Each row is a point on a tangle of strands that fork, close into loops and nearly touch. The rows are in no order.
In the rows, 128 means zero.
Two points are linked if the straight distance between their rows is under 152. Some points are linked to none.
diral: [142 127 108  95 109 116  63 131 119 140 187 131 102 110 137  96 139 108
  79 108 143 135 128 125 122 150 193 128 127 128 131 107 133 107 103 162
 117 139 113 147 187 160 146 155]
nol: [151 156 140 159 122 104 150 105 107 166 103 121  87 100 134 161 120  65
 105 115 176 110 139 177 131  75 121 116 213 174 104 108 106 123 122 134
 101 163 103  60 124 142 149  85]
Ruk: [134 122 107 107 126 107  85  86 145 142 181 106 103 160 125  68 163  98
  91 113 169 130 169 125 155  99 144 104 141 147 122  73 132  98 134 155
 107 161 107 108 141 140 195 145]
Ropa: [134 119 110  89  84 114 104 160 115 117 175 123 120 138 147  85 156 144
  87 139 124 151  86 101 104 164 143 150 104 128 129 158 126 104 130 151
 136 143 149 170 149 103 109 179]
rupo: [138  91 153 115 117 140 103 142 122 142 199 139 157 177 156 199  90  87
  74 105 145 177 100 145 108 172 127 112 119 125 123 114 192 109 113 172
 144 123 128 163 170 161 116  92]
gebi: [160 120 148 102  83 121 186 144 109 149 126 102 159 120 158 139  80 132
  82 105  89 137  90  66 138 184  81 206 101  99 136 100  88  93 147 147
 130 105 165 182 131 134  96 152]
das: [ 95 157 139 192 113 145 135 157  92 130  90 140 153 109 151 140 152 178
 151 137 106 172 135 153 113 131  47 148 118 109 137 188 117 182 154  81
 126  99 133 121 137 100  94 151]
bado: [134 141 124 130 127 137 162 140 130 119 101 122 143 109 114 129 108 166
 123 149  74 117 110 105 131 177 133 154 117 105 170 135  93 122 132 116
 138 114 157 133 130  91 107 119]
Vidok: [154 116  98  84 157  90 138 142 138 101 130 128  96 115 125 171 126  51
 105 118 160 110 155 111 138  72 168  98 148 191  51  78 141 101 104 157
 112 131  96 144  87 147 125  83]
vilem: [115 119 142 133  95 140 153  81 129 146 120 139 166 157 122 100 100 164
 181 119 126  79  89 163 144 131 141 166 133 126 192 113  92 122 125 114
 140 176 147  55 113 151 147 157]
guvip: [144 127 150 116 174 120 156  80 147 106  97 127 125 142  53 101 122  90
 132 124 129  80 178  81 172 127 118 137 149 134 164  57  74 117 162 148
 111 141 112  92 118  65 172  97]
Mapod: [109 137 140 148  71 115 138 128 118  80 108 144 170 126 116  63 166 179
 158 173 126 114 121  82 128 104  88 179  68 116 129 168  76 142 144 109
 121 129 122 156 101  73 106 184]
tuka: [140 133 140 150 156 152 153 147 132 154 121 121 135 140 139 219  90  95
  65 122 119 172 174 122 116 135  80 110 130  90  86 103 137 121 127 132
 127  92 151 168 156 144 127 137]
Zitum: [129 146 135 191 177 156 119 107 138 167 102 130 134 115 135 179 103 135
 123 117  90 153 175 160 126 164 116  87 162 123 147 143 146 158 112 100
 139 101 141  89 150 132 139  95]
ribe: [129 153 116  96 199 154 131  95 174  98  97 111 109 139  68  95 123 114
 143 126 100  55 157  71 176 160 179 104 154 118 178  76  98 118 144 138
 122 125 132  76  96  65 182  83]
birem: [104  82 166 168 107 170 153 133 101 144 116 139 171 179 153 157 116 156
 136 152 141 151 108 188 131 132  74 109 110  99 115 145 164 136 129 115
 108 128 169 121 131 152 138 154]
zab: [146 177 131 160 126 117  87 158  86 119 125 148 114  79 139 125 159 118
 160 127  79 170 155  93 105 168 129 163 161  95 163 183  90 179 127 133
 159  67 105 166 173  84  86 146]
Suk: [128  98 132 120 106 148 101 140 103 153 157  96 130 174 156  86 138 153
  86 142 116 169 110 137 119 195 109 130  91 107 136 141 159 114 151 149
 122 116 141 163 148 111 128 142]
nat: [176 148 133  94 103 108 193 167 118 122 127 103 136  87 149 173  85 119
  77 122  89 151  96  71 124 141 116 166 125 117 112 121  91 101 117 131
 132 108 159 187 112 144  84 131]
bofi: [154 140 106 110 180 110 173 158 142 139  86  92  97  66 137 198 112 153
 124 116  84 127 120 138 107 144 149 118 161 131 128 160 139 151 102 105
 124 100 146 121 113 140 103  90]
Pagur: [152 113 116  89  81 118 198 130 112 178 128 101 117 106 148 155  97 121
  95  91 111 125  84 142 101 131 110 146 136 125 113 105  91 101 134 138
 119 166 147 106 117 200 137 138]
bula: [146 134 142 125 147 105 177  96 124 113  86 119 128 118  66 130 119  94
 121 125 153  92 152  94 140  83 118 158 165 158 123  84  65 114 160 138
 105 157 115  91 103  71 150 105]
per: [137 146 157 157 117 185 111  93 126 173  91  89 154 181 120 117  91 144
 110 139  67 117 132 145 162 238 115 126 120  98 222 119 124 143 157  98
 121  96 141 106 139 100 158  94]
Tanot: [124 163 109 118  61 118 138 124  89 172 118 109 121  90 135  89 126 156
 104 121 124 124 119 127 108 143  83 188 130 137 142 115  74 151 151 121
 102 144 134 115 155 159 153 163]
maki: [128 162  84  96 136 125  59 132 137 122 166 132  86 106 128  77 167 128
 124 129 113 111 121 123 115 157 216 113 137 118 145 129 118 116 116 151
 139 125 114 127 182 114 144 140]
gor: [105 105 153 185 113 157  35 132  95 116 182 183 129 153 148  86 161 129
 176 158 147 164 166 137 135 123 145  89 118 122 130 166 168 181 112 137
 168 104 104 153 190 110 126 161]
pif: [116 106 113 150 191 123 114 147 153  92 101 141 120 112 140 139 161 156
 190 164 132  89 130 115 155 128 178  65 111 136 137 160 175 132  92 119
 143 101 114 130  90  99 110  87]
fezo: [130  94 185 135  99 133 186 100 128 114 135 162 211 157 122 168  42 131
 166  85 148 113  85 130 160 187 109 196 124 130 160 101 107 108 135 138
 165 117 155 157 118 134 104 141]
ditad: [125 136 122 135 166 166  91 100 133  72 109 148 143 143  87  98 146 122
 177 165  88  83 164  70 168 174 183  93 127 114 175  93 117 138 121 145
 157 108 107 131 148  47 121 121]
modip: [126 114 178 158 141 194 109 113 107 154 123 104 164 169 141 109  98 173
 142 150  73 136 123 163 151 250 117 128 117 104 179 151 155 136 147 112
 141 104 134 108 127  88 141  92]
Suduv: [132 158 131 165 162 129  93 116 132 122 120 167 128  84 159 111 152 135
 197 144 134 105 177 147 123 100 172 108 139 145 153 147 137 170 112 107
 157 127  97 106 156  98 118 134]
bimil: [151 178 126 130 114 113 136 167  82 129 132 130 120  54 146 156 125 131
 118 110 101 164 140 109  85 144 104 180 153 106 111 171 100 158 131 125
 131  83 132 172 152 123  82 155]
sipat: [122 145  85  80 117 100 118 134 135  88 103 107 105 111  79  57 162 143
 107 154  82 113 131  35 133 149 138 167  92 103 143 117  68 109 153 148
 116 109 122 164 126  41 119 137]
gar: [114 170  93 143 104 122  19 151 100 144 151 137  75 103 126  82 184 110
 111 131 128 182 170 130  96  94  97 118 129 125  90 166 134 171 138 149
 114 110 101 160 196 139 119 186]
veli: [111 107 172 123 102 152 147 128 104 141 146 120 177 153 157 112  94 177
 172 138 101 107  46 151 138 242 130 170 118 110 190 148 150 134 155 131
 140 154 165  87 121 110 109 128]
zes: [159 133 102  77 118  74 124 165 131 125 158 118  81  91 133 139 135 108
  85 110 135 144 124 132  97  94 164 114 132 153  63 133 138 114  93 136
 102 139 124 164 116 178 103 128]
Bapub: [128 131 111 103  83 107 139 135 127  81 120 131 149 135  81  62 142 166
 120 172 112 107 104  62 131 128 124 185  70 116 130 137  74 114 137 141
 114 134 147 159 109  68 101 159]
Gidok: [ 93 147  96 111 143 129 147 124 142 123  68  97  88  93 102  66 169 164
 143 136  85 100 143  99 128 102 115 125 116 131 180 154  91 157 153  89
 102 135 112  90  71  66 135 116]
mesu: [141 131 100  86 136 122 132 106 161 142 130 129 107 115 124  77 136 145
 129 121 143  91 114 133 139 111 179 142 141 142 141  99 101 105 110 124
 129 159 124  94 108 120 150 127]
zolo: [121 104 141 143 133 140 160 127 142 116 114 133 169 150  94 144 108 148
 121 139 121 123 124 132 141 142 121 138 106 107 148 122 121 112 120 137
 142 109 149 139 134 106 112 128]
rosi: [137  92 145 120 136 118 231  99 149 109  46 116 108 177  96 154 106 124
 166 118 140  89 120 145 146  47 116 134 129 133 111 110 104 122 129 121
  98 156 130  93  55 142 137  96]
dibag: [169 175 137 138 121  96 193 110 108 140  73 127 119  78  98 148 111  90
 137 126 140 104 136 115 143  93 103 196 199 162 131  99  45 117 158 119
 117 144 101  90 120  91 125 109]
depe: [111 143 112 103  91  85 182 135 122  99  96 109 100 103 116 132 146 111
 145 129 157 123 137  95 105  30  92 158 118 176  50 144 112 111 142  87
  97 154 120 133  60 137 107 112]
Monim: [101 117 129 150 139 132 124 150 136  68 112 135 135 161  99 169 140 101
 113 157 139 139 163  83 124  60  75  94  89  92  49 134 154 106 120 117
 119 110 144 192 119 115  90 138]
Bokam: [124 100 144 141 150 154 113 138 135 175 154 101 133 162 153 170 113 146
  98 135  99 157  94 171 120 185 142 106 133 105 147 149 188 111 118 129
 133 130 162  93 149 142 136 113]
zibu: [120 179 113 154 124 151 111 133  99 169 107 137 124  59 146  77 157 197
 150 137  96 131 137 155 112 155 119 140 128 125 190 170  98 193 153  86
 118 131 116  75 151 120 142 148]
dat: [153 121  95  90 123  77 162 114 138 129 112 130  88  93 122 112 111 106
 155 112 163  88 104 138 117  86 187 157 161 182 101 110 100 103 104 124
 117 169 115 100  78 135 122  91]
ruvu: [134 106 119  89 170 141 121 130 177 120 142 107 133 150 130 154 121 127
 124 148 115 103  76 111 129 180 207  94 119 119 146 116 167  76  94 143
 138 128 151 115  97 109 122  95]
gelur: [125 108  92 113 118  93 134 166 146 110 121 135  95 110 143 112 174 183
 150 144 154 117  98 146 106  71 134 122  96 139 101 178 173 117 102  90
 125 148 136 147  81 134 112 139]
Gegu: [ 89  91 148 157 116 152 111 122 125 105 105 120 141 208  84  89 150 130
  98 165 114 150 164  88 149 117  74 103  59  96 124 122 149 115 154 138
 107  93 134 169 122  92 132 128]
Pezo: [133 158 127 116 169 183  75  73 175 159 130  92 124 168 122 120 105 122
 116 112 108 113 163 141 160 194 162  90 148 117 198  83 150 106 132 131
 128 134 142  67 120 126 218  92]
zoso: [155 159 144 153 133  90 113 108 112 139 145 159 122  80 131 153 127  54
 152 113 201 113 161 171 141  66 162 119 185 187  77 106 116 136 108 138
 127 150  75  96 146 140 132 112]
vod: [142 189 152 159 152  98  94 120 118 129 117 170  95  69 127 123 168  67
 175 108 191 119 195 159 112  57 131 108 181 182 104 134 112 147 128 119
 125 161  56  96 143 104 117 113]
zonin: [ 95 151 104 172 103 134  41 137 106 158 142 135  95 109 152  67 188 153
  99 114 127 185 159 158 121 120 101 101 113 121 131 185 155 169 142 116
 124 114 119 135 172 126 145 166]
mib: [111 127 141 165 131 163 148 140 125 118  78 106 135 171 109 190 123 121
  76 134 123 159 160 101 129 120  43 104  99  84  75 115 145 110 138 115
 108  98 147 168 131 114  96 134]
fol: [136 142 132 140  68 108  55 124  85 133 160 135 114 131 128  67 121 111
 114 129 141 155 136 124 119 169 112 168 107 121 125 155 111 159 145 150
 148 111 110 192 211 142 134 181]
Bul: [129 149 117 125 103 105 104 122 119 140 154 144 100 113 145 117 153  97
  99 115 199 143 159 173 110  42 113  96 151 154  54 122 139 130 115 113
  97 148 105 116 142 176 149 143]
Bato: [113  86 156 134  76 158  68 134  77 153 151  95 137 196 139  39 139 154
 116 154 131 144 104 119 119 211  90 154  81 109 144 137 150 131 171 138
 125 129 138 202 174 107 142 139]
pedu: [110 107 118 111  92 109 123 156 130 134 165 135 109 123 159  90 175 180
 133 154 169 138  51 164 108  91 134 104  99 131 113 185 167 124 110  96
 131 158 161 129 114 147 137 169]
ziz: [168 144 119  66 115  99  99 147 118 136 192 123 103  94 137 149 118  72
  62  94 137 157 127 130 112 130 190 117 156 157  85 106 123 106 105 181
 122 129  91 149 155 185 102 124]
Kebat: [118 121  99 101 123  92 167 158 138 104 100 118 111 132 123 145 148 152
 124 130 138 136 118 120 100  53  91 116  96 133  64 147 153 117 114 100
 110 150 146 150  80 136 100 125]
Dumo: [ 89 124 121 126 139 118 143 117 159 113  83 112 114 149 107  80 180 158
 155 135 157 116 147 135 139  29 100 104 100 123 139 152 133 143 132  97
 102 151 126 108  76 125 152 144]
rog: [152 112  95 106 191  92 130 135 151  86 132 162 117 121 111 173 123  88
 154 120 163  90 138 135 140  95 195  91 140 170  95  99 163 114  83 145
 145 124 110 146  97 148 125 106]
Topig: [117 147  85 110 174 143  41 147 142 144 154 118  51 117 141  86 195 103
  79 129 105 145 154 116 117 112 160  72 160 131 121 135 180 141 117 167
  99  99 101 128 161 148 145 143]
difi: [116 120 137 179 174 150  86  93 130 107  93 145 140 147  82 128 141 114
 147 129 141 124 225 117 156 121  99  95 135 123 154  93 130 162 147 122
 138 110  96 124 161  96 164 123]
Muluk: [121 123 109 107  92  98  99  99 126 151 183 115 101 136 138  73 135  99
  87 112 206 139 136 154 139  53 134 116 151 175  92  84 128  85 118 144
 102 187 102 101 128 180 189 139]
liluk: [139 146 102 139 185 136  73 138 151  99 104 163  93 100 149 124 183 116
 204 149 118  77 158 115 140 113 198  78 147 154 155 145 164 162 103 128
 142  94  69 128 132 108 106 127]
gubep: [164 101 135 100 108 140 121 146 125 167 177 103 135 159 161 182  84 103
  57 102 107 180 111 101 108 186 113 122 104 110 129 109 152  91 124 162
 137 117 135 178 157 159 104 122]
Tifek: [104  68 139 100  91 112 139 124 145 103 199 163 175 156 152 146 100 107
 112 114 180 155  71 131 122  99 135 110  91 159  80 126 158  72 106 128
 150 171 135 162 114 188 123 138]
bagef: [127 101 145 107 162 121 218 112 155 105  50 107 124 153  83 201  86 104
 119 121 116 117 146 118 127  73  79 129 133 123  81 100 104 114 127 126
 104 136 148 126  68 138 119  96]
molil: [106  85 120 132 189 136 123 148 164 131 117  93  95 157 142 104 167 179
 123 175  85 138 113 121 149 145 149  59 112  92 124 158 200  98 116 120
 116 105 146 139  81 114 123 102]
salun: [127 127 138 132 105 147 107 103 119 181 163 130 173 169 137 112  70 140
 123  85 150 127 116 179 131 183 112 165 122 134 177 102 130 129 139 130
 138 144 133  91 168 177 168 130]
zona: [134  97 106  63  82 105 172 119 135 164 150 109 123 141 148 144  90 105
  75  85 129 142  88 133  99 101 131 137 121 171 109  82 119  74 110 148
 120 176 130 120  93 201 134 112]
vebin: [176 162 130 107 115 116 110 131 116 157 155 111 120  90 137 146  93  86
  91  94 121 156 145 108 129 181 146 184 151 122 136 106  87 139 132 164
 129  94 118 163 198 141 123 133]
Duf: [137 127 135 136 126 105 149  81 126 106 132 148 167 141  73 129 107  90
 132 111 180 111 171 128 146  84 113 132 134 164 104  76  84 101 140 135
 134 158 122 119 122 111 154 130]
Petog: [127  89 127 112 159 108 145 141 156  66 160 170 159 145 112 186 113 100
 136 141 158 111 108 110 128 107 160  96 107 132  71 124 158 104  85 153
 159 128 131 176 114 146  93 106]
vani: [131 157 101 110 144 125  93 110 163 114 127 128  85 100 118  71 159 139
 144 130 128  93 148 110 129 132 193 110 154 134 154 125 101 131 136 133
 122 129 116 103 132  88 161 123]
Fad: [105 109 127 154 121 131 107 142 137 115 164 139 126 153 125 163 130 119
 105 138 148 149 146 142 107  92 102  93 108 112  63 139 168 118 105 122
 132 123 135 175 136 140 104 144]
Lume: [173 113  89  57 104  58 153 158 133 101 143 119  88  60 127 141 113 117
 122 121 152 113  89 133 101  93 184 156 125 181  77 119 120 102  88 132
 122 147 111 151  80 158  92  87]
Tasep: [112 112 146 145 117 124 203 136 120 135  70 148 149 116 141 192 114 167
 192 122 127 128  88 190 104  70 109 137 127 112 104 163 115 162 114  75
 115 159 147 110  90 175 114 124]
sarok: [159 131 171 147 126 114 150 139 112  86 162 160 187 102 136 187  77 109
 151 112 148 151 121  98 142 156 128 195 148 117 112 131 113 144 114 147
 185  87 147 193 148 122  85 151]
Rezuz: [124 112  91 120 189 138 105 174 140 117 113 113  91 111 142 129 183 145
 132 166  78 114 114 115 127 154 184  75 130 110 121 149 193 121  97 133
 130  75 124 152 111  99  99  96]
Big: [134 142 115 129 143 110 163 116 130 153  92 109  90 116 121 165 119 108
 107 110 151 133 153 154 110  70  99 121 168 151  93 111 121 130 143 117
  96 145 128  92  94 134 142 108]
tefi: [122  98 161 123  98 130 216 134 117 115  93 142 174 129 127 178  92 169
 181 126 110 105  49 144 140 111 127 170 124 108 123 148 100 139 119 122
 142 132 154 110  92 161  97 136]
lini: [124  79 130  87  78 120 102 143 139 130 238 137 153 150 179 149 100 103
  74 112 170 181  65 134 110 137 135 107  96 144 107 123 191  95 114 171
 141 161 121 159 138 184 103 121]
neti: [119 116 162 201 150 177 158 116 128 148  91 142 155 156 143 175 109 170
 136 137 112 163 138 185 138 129  86  93 131 100 137 156 151 157 125  93
 131 109 155  97 134 142 129 120]
ruzuf: [122 150  85 124 178 123  90 154 148 169 157  95  60 121 168 160 165  95
  64 106 117 155 151 150 110 107 145  50 154 131  96 117 191 133 108 153
 111 111 124 129 157 177 137 127]
Rura: [ 98 127 148 157 108 120 164 128 127  83  70 140 181 136 122  95 161 190
 190 172 113 110 117 124 117  72  98 148  81 122 162 175 102 161 137  81
  98 132 123 103  85 102 109 151]
zuda: [113 147  87 171 200 128  86 164 131 159 130 126  74  88 165 174 161 123
  90 108 101 152 169 164 107 114 128  83 148 114 103 171 183 170 113 131
 123  88 102 107 150 158 106 113]
Rato: [125 149 128 131  81 151 134 118  95 194 134 104 130 131 156 104 106 162
 110 107 108 126 110 179 109 176 104 169 127 124 180 126 114 154 138 119
 126 142 152  83 167 168 166 151]
nedot: [165 172 122 106 189 130  86 107 137 160 147 109  73  93 105 142 135  64
  98 105 126 100 166 134 133 152 192 102 195 149 129  78 130 126 133 182
 116 102  96  90 176 135 156  98]
Fufi: [137 141 119 114 137 152  70  93 157 188 164 110 144 165 135  98 102 123
 104 109 146 135 134 175 131 169 151 128 141 129 179  84 140 101 131 129
 122 148 124  71 156 163 194 121]
Bobo: [117 115 112  83 148 151  99 123 178 137 173 119 126 148 155  81 134 164
 172 150 126 108  76 134 144 179 226 102 119 109 162 150 178  78 114 125
 143 149 153  96  95 104 147  94]
gevu: [123 116 149 143  63 135  63 128  81 116 132 132 134 171 115  56 123 134
 138 158 139 151 141  97 109 197  91 179  90 108 128 160 120 154 166 139
 153  98 125 224 185  93 126 165]
Pob: [164 113 154 138 126 120 151 104 135 107 160 153 202 133 110 171  42  90
 147  86 145 121 114 106 144 198 137 184 156 132 151  90  99 113 130 157
 177 102 122 164 150 133 116 124]
romit: [113 141 139 186 108 161 127 150  90 146 116 130 157  95 147  85 133 199
 161 147  85 144 110 138 132 160 112 134 132 114 169 189 114 182 140  84
 132 107 119 110 131  76 109 128]
Fav: [156 172 140 138 122 156 125 136 113 136 128 127 140  95 132  92 105 153
 144 142  71 120 119 115 141 231 159 185 144  96 185 150  88 154 151 111
 142  85 134 124 160  58 122 114]
Lave: [107  77 132 130 101 116 119 151 126 108 212 160 145 130 176  99 147 157
 160 149 184 147  45 166 126 112 154 105 101 146 109 182 170 116 118 136
 160 174 147 132 135 146 120 174]
Mar: [112  96 189 135 117 193 120 108 129 133 146  99 198 201 139 112  97 188
 173 151  78 123  75 149 147 242 153 134 116 108 183 130 167 113 149 134
 131 140 158  96  92 106 127  94]
nafib: [100  91 124 144 164 140 122 162 155 138 126 101 115 143 156 134 159 163
 136 152 134 140 120 161 144 111 136  60 112 118 106 160 204 115 101 112
 128 108 149 118 100 150 140 126]
rab: [129 127 137 114  93 150 161  97 135 148 130 138 189 130 129 125  82 158
 167 109 110  82  66 151 148 201 148 189 133 118 197 125 119 129 133 119
 153 138 159  64 133 141 126 143]
lapi: [121 122 143  87  49 122 206 146  96 183 100  90 153 130 137 136  97 136
 123  96 102 108  76 132 119 128  69 193 115  84 137  85  74 122 146 148
 125 156 152  96 123 216 153 142]
vuza: [189 141 122  90 134 130 127 135 119 164 152  88 107 132 142 184 101  69
  39  83  99 170 152 106 116 175 121 142 133 108 128  76 124 104 125 171
 130 104 128 156 175 161 127 106]
mazi: [129  87 172 128  79 133 121 130  97  87 169 142 165 183 129 143  90 113
 111 137 150 165 101  94 137 163  75 161  92 116  69 119 136  99 140 151
 152 116 151 217 156 128  92 157]
zedo: [108 127 161 162 111 147 186 112 123 109  75 138 187 156 106 105 124 189
 181 151  88  96 135 142 154 113 105 144 107 112 184 143  89 161 141 101
 121 122 150  83 101 101 128 142]
Vup: [126 155  87 143 168 133  31 150 115 121 129 127  72 100 120 107 196  86
 109 123 110 160 191 109 111  81 110  88 142 119 114 138 157 162 127 158
 114 101  92 151 171 124 116 138]
zun: [122 147  92 128 158 110 106 113 140 134 110 114  65 113 102  83 176  99
  90 124 135 114 187 105 125  75 105 103 148 152 105 105 121 133 161 143
 100 147  95 108 127 100 154 120]
meso: [158 121 120  83 134 101 165 158 133  94 159 128 136 108 131 203 102  89
 108 127 125 133 107  92 128 133 152 131 115 118  84 126 133  97  97 153
 157 114 139 196 118 147  82 112]
nisu: [108  83 142 101 139 150 126 129 165 137 180 123 145 153 162 129 122 163
 185 148 128 110  18 171 138 171 188 109 123 121 173 164 193 104 106 120
 153 177 160  84  84 140 123 115]
safu: [107 133 160 190 124 146 141 148 119  99 101 165 177 125 120 162 146 146
 182 161 145 151 150 131 125 112  82 125 104 123 114 171 118 158 130 105
 150 107 121 159 124  87  93 137]
rit: [145 175 128 131 135 154  91 102 124 109 104 146 142  93 102  95 129 139
 160 148  72  95 159  85 148 201 166 163 138 101 194 104  84 152 151 119
 149  93 111 133 163  45 121 112]
por: [134 156 121 122 209 165 109  92 164 126  90  96  91 142  94 128 124 103
  90 118  83 104 168 102 146 173 151  83 179 124 173  86 138 143 160 134
 113 116 128  61 114 101 199  78]
bigak: [136 164 102 144 187 122  93 158 140 171 130 140  78  77 152 142 144 130
 131 108 126 132 153 185 101 117 169  80 179 139 127 163 158 158 110 110
 130 106  93  85 135 164 121 117]
duzib: [133 126 151  96  52 119 201 165  83 138 120 108 167 108 170 154  81 138
 112 102 103 130  53  93 129 174  67 208  94 107 132 113  85 130 147 141
 118 131 181 160 132 193 129 148]
pag: [142 108 153 126 113 122 215 126 117 109 115 143 190  96 126 201  49 133
 138 107 113 127  68 114 135 156 113 196 145 114 134 111  90 122 133 133
 156 108 166 142 103 157  91 124]
tazas: [108 170 137 117 120  82 158 135 120  93  84 115  90 108 101 133 175  74
 142 106 175 105 159  91 100  41  65 150 136 166  70 142 100 125 161  89
  91 148  91 122  80  91 123 121]
leg: [142 169 127 159 205 143 115 108 151 163 110 129 110  90 141 162 126 116
 129 111 113 111 178 181 124 138 154  90 195 148 140 138 141 162 109 118
 134 121 120  55 139 154 146 101]
tinod: [148 164 136 137 132 127 157 141 125 151 121 124 106 101 148 197 121 115
  88 116 114 175 150 125 100 105  76 143 149 111  85 134 108 133 128 108
 120 102 136 160 146 142 102 124]
riz: [140 140 158 170 135 129 169 143 114 104 124 183 184  99 138 193 101 134
 173 138 138 140 142 121 123 127  98 158 144 109 109 148  98 151 120 119
 160  96 137 158 137 104  85 144]
lunob: [139 179 135 139  58 101 163 115  72 167  84 113 123  83 128 108 128 113
 123 109 147 111 133 134 130  97  63 205 181 161 134  99  44 143 167 118
  97 157 114  84 134 134 157 130]
zedag: [117  64 133  81  88 118 191 134 142 125 116  92 138 191 128 126 126 158
 107 138 102  99  39 129 123  93 119 132  78 108 149 106 136  74 126 147
  98 171 163 125  70 168 121 144]
mus: [113  92 122  68  65 119 146 131 139 128 175 118 126 155 156 136  98 115
  85 106 169 145  84 132 109  60 117 118  83 163  62 117 148  76 108 116
 123 184 144 153  83 206 141 135]
goba: [111 109 137 102 127  99 199 113 157 109  34  91  86 158 105 118 152 153
 157 125 140  92 121 134 135  35 111 146 119 127 138 148 118 144 143 100
  79 161 126 103  32 129 136 105]
pugi: [116 125 141 137  75 145 136 112 110 144 161 168 170 143 135 148  78 121
 132  85 179 155 115 175 135 134 109 165 122 153 116 105 114 144 131 126
 151 134 126 124 160 197 159 159]
zufot: [ 90 121 141 150 104 142 176 143 116 135 121 166 143 142 139 162 114 166
 166 146 161 143  93 181 108  79  85 119 109 111 102 158 135 141 114  92
 120 158 163 118 115 179 130 148]
muza: [174 149 128 130 101 129  64 142  93 160 155 124 112 120 134  98 105  87
  95 109 112 171 137 123 114 188 129 190 143 106 158 145 112 163 135 158
 142  88 122 196 217 131 132 153]
Leli: [109 148  86 132 122 109  98 129 125 161 153 123  81 105 145  69 176 150
 120 121 164 145 145 168 114  63 115 103 149 161  94 162 130 132 119 100
  95 150 112 106 130 156 150 164]
Bafug: [117 101 122 119 188 157  94 112 168  64 117 133 139 173  90 124 135 108
 147 162 107  80 147  70 176 162 194  73 122 109 162  83 154  97 129 158
 140 101 125 137 120  83 148 102]
sibef: [120 133 119 146 183 129 182 139 159 113  66 115 109 147  88 192 119 102
  93 119 110 124 181  97 123  91  73  99 118 114  98 124 131 131 136 125
 121 106 147 143  95 120 105  99]
Zon: [120 141  96 113 161 130 115 113 144  75  92 131 113 124  70  84 166 112
 145 162  93  86 161  43 149 127 155 112 111 123 161  96 101 134 153 144
 125 109 105 146 119  43 118 119]
Dela: [121 106 135 135  82 126 149  73 116 118 153 174 178 146 116 144  81  96
 148 102 185 139 132 157 135  82  85 147 136 160  80  75 102 114 131 124
 147 152 121 112 112 185 145 132]
bedi: [ 97  95 122 154 187 155 116 104 158 106 105 115 113 183  66 123 141  95
 107 139 118 123 211  86 181 120 108  75 121 123 162  71 145 143 156 147
 115 112 112 129 131  95 191 117]
Vidab: [ 94 113 145 170 105 155 135 112 114 148 133 153 164 149 141  92 129 195
 181 153 122 100 103 172 140 126 130 138 110 115 186 145 125 143 123  90
 140 147 149  77 114 138 151 153]
Sef: [ 96 167 101 163 128 125  74 117 120 150 129 141  97  93 141  65 190 147
 142 123 150 151 178 152 114  80 106 120 126 154 137 151 110 169 151 104
 104 147  85 102 143 116 147 163]
ziga: [131 126 135 174 178 139 102  90 152 112 126 170 145 123 111  96 144 130
 181 138 140  84 200 128 156 111 167  81 128 142 170 105 130 159 123 106
 152 133  94  92 144 101 147 123]
zimid: [103  60 151 115 115 145 125 146 127 128 206 124 164 152 179 103 140 172
 159 149 149 138  37 166 121 172 159 118 106 143 146 167 187 116 137 127
 145 183 172 121 114 131 123 145]
nezav: [124 168 142 151 153  93 111 122 116  93 104 149 105 106  99 144 181  52
 147 112 182 126 190 109 113  38  84 122 155 177  64 117 107 129 154 115
 124 153  86 124 111 103 131 119]
birag: [126 157 129 180 152 138  86 158 104 123 116 162 129  73 145 136 167 135
 178 140 112 139 171 126 106 142 145 107 134 126 150 191 130 185 121 110
 158  84  82 130 158  92  80 134]
rer: [106  98 118 143 174 131 128 126 168 113 128 130 128 168 128 153 151 118
 121 140 151 141 153 142 144  96 130  62 108 116 105 125 172 106 100 114
 125 122 136 141 108 131 149 120]
miki: [119  97 122 128 182 150 129 107 163 106 108 125 146 165 103 129 109 155
 125 165 110 104 136 110 150 160 170  95 116 115 173 109 143  95 104 132
 142 121 144 106 107  94 139 102]
puno: [139 126 116  89  93  86  99 153 121  86 187 149 125 124 128 115 138 110
 107 133 136 146  81  87 111 133 172 142 106 133  79 147 130 105 106 168
 151 139 127 196 159 137  82 170]

A fork is a point with three links, a tip a point with one. Leave the first point through the second and follow the links. Name the first fork or tip that comes.
Monim; Fad | Suduv
liluk; pif | mib
rab; vilem | ditad
das; safu | Ruk
mus; Tifek | puno
zonin; gar | zibu
vebin; vuza | Vidok
Mapod; Rura | per
zimid; Lave | Big
tazas; depe | miki

A tip is a point with one link. Name the tips that can be reached along the links from each point below, in the order of the rows.
gubep | Vidok, puno
Mapod | per, Big
sarok | Ruk, zibu
mib | Dumo, bedi

Name the points in between on the shortest way along the links from the first point to the second, in order.
Bobo; vilem | ruvu > miki > Bafug > ditad > Zon > sipat > Bapub > Mapod > Rura > zedo > Vidab
vuza; meso | gubep > rupo > lini > Tifek > mus > zona > Pagur > lapi > duzib > gebi > nat
zonin; Tasep | gar > Vup > Topig > ruzuf > zuda > bigak > leg > Zitum > neti > birem > zufot
bagef; Rezuz | sibef > mib > Monim > Fad > rer > nafib > molil
ziga; Monim | Suduv > birag > zab > bimil > tinod > tuka > mib
Big; pedu | nol > zoso > vod > nezav > tazas > depe > Kebat > gelur
